Each row is a point on a tangle of strands that fork and nearly touch. The rows are in no order.
(in the rows, 128 means zero)
Two points are linked if the straight distance between their rows is under 130. Some points are linked to none.
<89>: [109 166 161  75 140 106 101  64 140 119 157 114 143 100 128 154 150 133
  99 110 139 129 108 131  98 143 117]
<167>: [112 163 152  70 156  85  61 169 156 148 140 135 149 175 130 111 163  94
  83  69 137 167 122 201 141 133 156]
<216>: [160  95  68 161 116 144 167 130  94 144  91  92 148 125 139  91 109 156
 137 180 106 114 165 117 150 108 136]
<212>: [126 153 149  53 160 108 110 107 115 131 161 147 154 165 118 141 142 130
  70 103 127 110 115 161 110 117 152]
<116>: [150 156 128 140 104 138 135 137 138 141 154 141 126 105 126 100 106 129
 144 123  90 126 117 111  94  88 130]
<649>: [164 114 104 177 115 184 151  93 147 173 109  89 152 116 139 147 121 185
 177 104 174 136 146 112  93 121 113]
<180>: [124  97 113 104 142 110 149 115 104 105 119 153 102 110 158 115 146 143
  97 175 102 131 150 113 138 153 145]
<658>: [163  73 117 125 170 134 136 121 170 140 145 136  99 125 159 118 219 144
 155  35 143 148 171 164 103 166 135]
<64>: [174 159 118  71 132 129 121 118 133 162 157 121 166 177 120 118  99 146
  96 104 125 111 141 169 114  87 139]
<165>: [133 139 117 134 132 117 109 194 109 131 124 162 123 172 125  66 136  98
  70 145 100 116 139 170 183 111 156]
<705>: [126 167 128 110 105  86  47 140 132 113 134 136 137  81 166  77 122 105
 135 133 136 222 117 109 109 125 116]
<539>: [ 70 137 125 120 113  94 124 124 106  76 120 147 126 106 119 149  84 112
 114 211 113 120 112  96 177 168 116]
<596>: [116 123 156 175 146 103 146 139 153 106 111 188  66  85 131 107 164 121
  99 129 143 127 139 129 120 147 133]
<193>: [106 130 145 192  87 149 171 118 145 172  86  86 127 118  70 145  99 146
 171 145 102  77 111 159 161 142  89]
<900>: [104 143 120 167 121 128 128 162 166  82 128 156  88 124 112 148  77  86
 139 147 159 150 136 114 147 125 118]
<842>: [137 157  83  94 124 115  90 121  79 133 119 109 189 134 141  85 125 117
  76 147 126 149 133 146 148 101 138]
<735>: [ 86 146 116 133 112 101 111 105 136 119 102  86 114  68 160 161 120 150
 139 187 143 164 126 107 157 177  92]
<210>: [100 125 105 112 138 119 100  85  90  80 104  99 150  95 137 112 153 106
 121 135 188 179 131 110 144 137 109]
<114>: [114 133 141 125 117 142 141 106 143 141 143  57 128 133 112 167 108 124
 194 102 104 137  85  97 135 135  97]
<809>: [159  99 147 126 108 171 161 135  99 125 156 154 141 206  74 148  58 108
 148 119 105  50 119 151 123  89 124]
<750>: [122 125 205 134 134 137 148 136 130 146 151 140 115 182  73 103 133 101
 156  70 125  97  67 133 126 105 122]
<121>: [155 133 112 104 137 110  92 132 184 110 154 154  90  73 184 156 157 149
 142  75 160 192 172 139  60 156 120]
<748>: [127 144 104 124 130 131 133 160 144 120 130 110 120 156 123 145  88 111
 131 145 128 140 135 128 167 119 123]
<641>: [146 102 113  61 177 117 129 112 159  99 145 145 122 140 157 174 171 132
  90  90 154 136 187 182 116 155 153]
<46>: [131 153 113 142 114 141 110 147 117 102 137 121 165 172 100 127  67  62
 143 114 147 142 114 121 147  79 107]
<110>: [116  86 138 176 116 170 163 121  61  90 110 136 129 127  86  96 137  93
 152 140 126 108 108  84 132  93 124]
<430>: [183 120  97  95 154 136 106 175 145 127 174 171 140 187 119  91 144 104
 110  62 146 136 174 185 120  91 157]
<353>: [133 106 133 139  91 153 174 121 152 177 137  51 141 134 117 165  99 145
 230 115  53 108 101 106 117 134  98]
<236>: [154 101 137  86 118 160 153  73 104 101 177 122 143 178 104 167  85  95
 134 116  97  61 127 144 119 115 102]
<214>: [125 113 120 155 120 136 144  76 110 157  82  90 135  65 179 122 163 191
 139 158 126 137 128 104 112 158 118]
<380>: [175 135 111  94 125 129 116 108 182 134 177 137  95  83 186 147 123 160
 152 104 112 169 154 104  51 132 123]
<739>: [159 107  58 149 108 161 159  87  69 134 103  97 194 129 128 130  80 138
 128 166 118  96 159 131 135  90 113]
<579>: [ 52 132 153 104 169  87 103 143 104  92 116 135 129 140 119 159 164 105
 102 134 167 151  91  97 180 167 143]
<304>: [113  98 115 140 152 128 127 118 136  95 114 116  91 111 137  99 196 109
 132 108 155 156 160 156 162 177 115]
<434>: [140 110 126  99 155 140 107 179 131  90 156 153 116 194 107 116 137  70
 122  85 152 132 139 157 154 116 141]
<159>: [116  83 104 131 128 132 143  58  79 100  94  92 155  86 153 118 146 145
 144 156 158 161 136  81 123 134 110]
<388>: [156  69 101 145 154 162 167 167  93 113 116 139 115 184 124 103 129 125
 131 129 142 119 149 108 137 102 161]
<459>: [143  79 170 151 133 184 172 166 108 106 144 180 111 185  74 159 100 114
 152 131 125  59 115 100 106  94 148]
<186>: [107 172 104 139  94 119  98  99 121 148  87  95 171  67 142 154  84 151
 123 194 148 136 124 134 137 121  93]
<324>: [140 162  84 149  90 153 110  83 110 123 105 112 191  99 124 140  70 119
 121 152 157 133 141 136 114  81  96]
<30>: [102 125 174 142 159 122 134 148 156  76 142 186  80 119 110 149 144  80
 117 118 175 135 115 114 125 133 136]
<104>: [131 192 149 118 136  94 114 136 121 221 113 110 148 119 152 161 128 194
  83 146 125 116  94 135 106 119 157]
<96>: [153 109 129 113 181 119 145 146 150 158 144 141 102 155 141 128 189 149
 113  66 157 133 155 169 113 139 159]
<371>: [100 148 158 125 128 106 154 143 148 165 122 123 105 145 110 159 117 154
 110 170  75  75 100 139 162 154 150]
<562>: [152  80 119 142 169 114 147 148 182 130 130 157  70 100 193 140 192 156
 154  73 149 183 186 132  79 169 146]
<157>: [131 134 109 110 126 103  88 168 102  91 140 196 129 136 144  60 125  70
  80 148 120 165 150 148 145 102 149]
<916>: [ 93  66 159 159 125 156 182 127  73 101 112 159 119 117  97 143 135 128
 161 165 112 109 104  48 104 120 159]
<659>: [185 138  85 107 108 143 113 101 181 140 184 105 112 110 156 103 129 141
 153  82  98 135 164 143  94 138  92]
<625>: [139 136 131 144 131  91 122 169 161 182 109  95  73  94 209 146 158 195
 143 138 104 161 126 111 109 179 134]
<197>: [113 140 144  65 115 127 119  53 109  89 166 104 150 136 107 152 112  98
 114 124  97  85 114 135 126 144 100]
<534>: [113 161 122 168  76 153 119 117 109 119 111 140 203 123  91 154  49  86
 140 141 160 123 110 121 117  60 104]
<908>: [109 126 136 180 140  99 142 151 162 137  92 133  56  92 160 127 169 160
 127 141 141 153 137 115 130 173 130]
<323>: [162 125 183 154 146 145 180 115 172 179 138 140  96 144 117 130 151 165
 142  73 117  85 113 134  89 121 142]
<229>: [152 107 102 167 106 173 128  96 117 169  92  49 151  99 165 114 148 186
 190 121 138 133 117 108 117 143  94]
<875>: [100 178 114 102 126  98  93 135  95 170  93  80 202 147 131 134 110 138
  85 183 134 135 101 149 179 111 141]
<730>: [137 144 136 199  81 155 153 148 171 201 103  90 120  93 112 131 103 187
 180 146  78  95 114 136 117 134 110]
<120>: [ 61 136 136  90 143  92 107  99  89  78 124 146 160 126 111 182 120 128
  82 177 155 110 103  94 164 165 132]
<467>: [128 177 125 123 115 107 115 153 157 173 124  90 128 137 132 120  99 144
 126 159  88 114 113 162 164 130 119]
<152>: [110 159 151 104 131 111  70 122 135 112 133 124 159 149 111  87 153  65
  98  88 156 159 110 160 146 114 122]
<656>: [119 133 119  78 146  88  88 160 119  88 153 215 114 127 143 114 147  89
  56 136 113 149 164 171 131 141 171]
<118>: [161  79  75 184 138 162 169 145 130 134  96 122 119 145 130  85 143 157
 138 138 139 125 183 123 139 127 137]
<376>: [ 88 148 127  90 126  94  60 105 124  58 126 128 160 115 124 108 140  57
 106 119 168 180 126 132 150 148 111]
<277>: [115 127 132  72 138  93 124 115 133  76 157 178  95 101 147 138 135 115
  84 149 115 131 149 123 121 157 134]
<326>: [ 86 164 127 117 112  79  71 138 130 121 126  94 123  72 161 117 122 125
 154 164 123 194  90  84 152 164  91]
<492>: [150 167 106 102 108 111  51 112 119 142 125 131 163  87 165  60 153 125
 103 114 130 179 137 150 108 116 117]
<300>: [111 142 176 132 122 127 141 159 109 148 130 170 124 168  85 130 107 124
  94 154  91  63  85 138 148 104 158]
<401>: [105 127 118 118 100 119 133 115  87  89 153 135 139 103 117 146  80  95
 132 188  68  96 104  93 140 122 116]
<487>: [ 88 121 155 129 170 109 136 158 111 146 105  78 108 170 121 147 168 129
 140 107 157 158  93 112 176 151 143]
<555>: [156 160 129 111 138 110 110 157 139 215 117  81 127 121 192 160 145 217
 122 128 114 141 111 121  90 132 151]
<824>: [146 139 118 180 111 130 129 174 130 147 113 172 106 116 125  67 119 135
 103 156  99 114 139 133 135 102 142]
<560>: [183 146  96  90 138 143 108 114 165 130 170 159 158 145 124 119 128 128
  94  66 162 123 181 186  90 103 134]
<702>: [140 136 189 166 122 139 169 159 146 173 136 157 103 157  77 117 117 144
 144 116  83  71  95 130 112 101 153]
<727>: [ 93  86 138 176 109 156 181 134 108 123  78  97 122 158  76 152 109 117
 158 168 114  73 115 132 181 146 116]
<16>: [116 123 172 134 129 145 146 117 165 107 161 109  92 135  90 140 124  94
 187  76 127 125  93  99 130 133 102]
<75>: [159 158 159 195 113 142 138 140 174 213 113 110 109 116 122 108 141 191
 152 102 120  90 109 143  99 130 120]
<73>: [112  79 120 148 124 134 142 132  53  81 104 162 110 112 119  65 143 111
 104 180 102 112 136  94 158 132 138]
<99>: [153 121 127 129  92 149 146 120 107  94 175 168 124 117 106 111  82  89
 140 134  66  91 123 111 102  87 117]
<770>: [114  80 146 104 184 132 173 159 120 119 127 106 104 192 123 168 158 133
 153 106 149 138 113  86 143 141 165]
<868>: [ 84 119 151  93 150 115  92 179 114  68 137 160 128 184 110 143 138  64
  93 133 174 142 117 131 180 144 149]
<581>: [181 148  92 110 115 144  70 104 194 138 167 122 130 117 130  99 148 132
 136  43 162 137 173 201 104 148  94]
<693>: [138 104 116 173 110 182 189  73 130 147  99 126 150  98 131 162 112 170
 160 142 139 111 150  93  76 107 123]
<668>: [ 97  97 153 172 124 135 192 106 109 138  86 150 130  85 132 185 134 176
 139 170 144 124 123  61  85 122 157]

A fork is a point with three links, a tip a point with one. Leave the first point through the second and follow the links. Name the first fork or tip that comes.
<99>; <116>: <167>
<649>; <693>: <579>
<560>; <581>: <641>
<641>; <96>: <560>

A fork is a point with three links. Follow the links from the first point to the second and name the forks in between, in order.
<487>; <197>: <579> > <560>
<641>; <401>: <560> > <579>
<30>; <118>: <748> > <324>
<326>; <114>: <324> > <748> > <702>

Follow the links from the first point to the second, and from the first to the third. Name the last point that the two ways share.
<323>; <555>; <739>: <748>
<212>; <770>; <116>: <579>
<562>; <459>; <120>: <560>
<216>; <875>; <596>: <324>
<658>; <212>; <116>: <560>
<300>; <555>; <875>: <748>
<193>; <900>; <353>: <702>
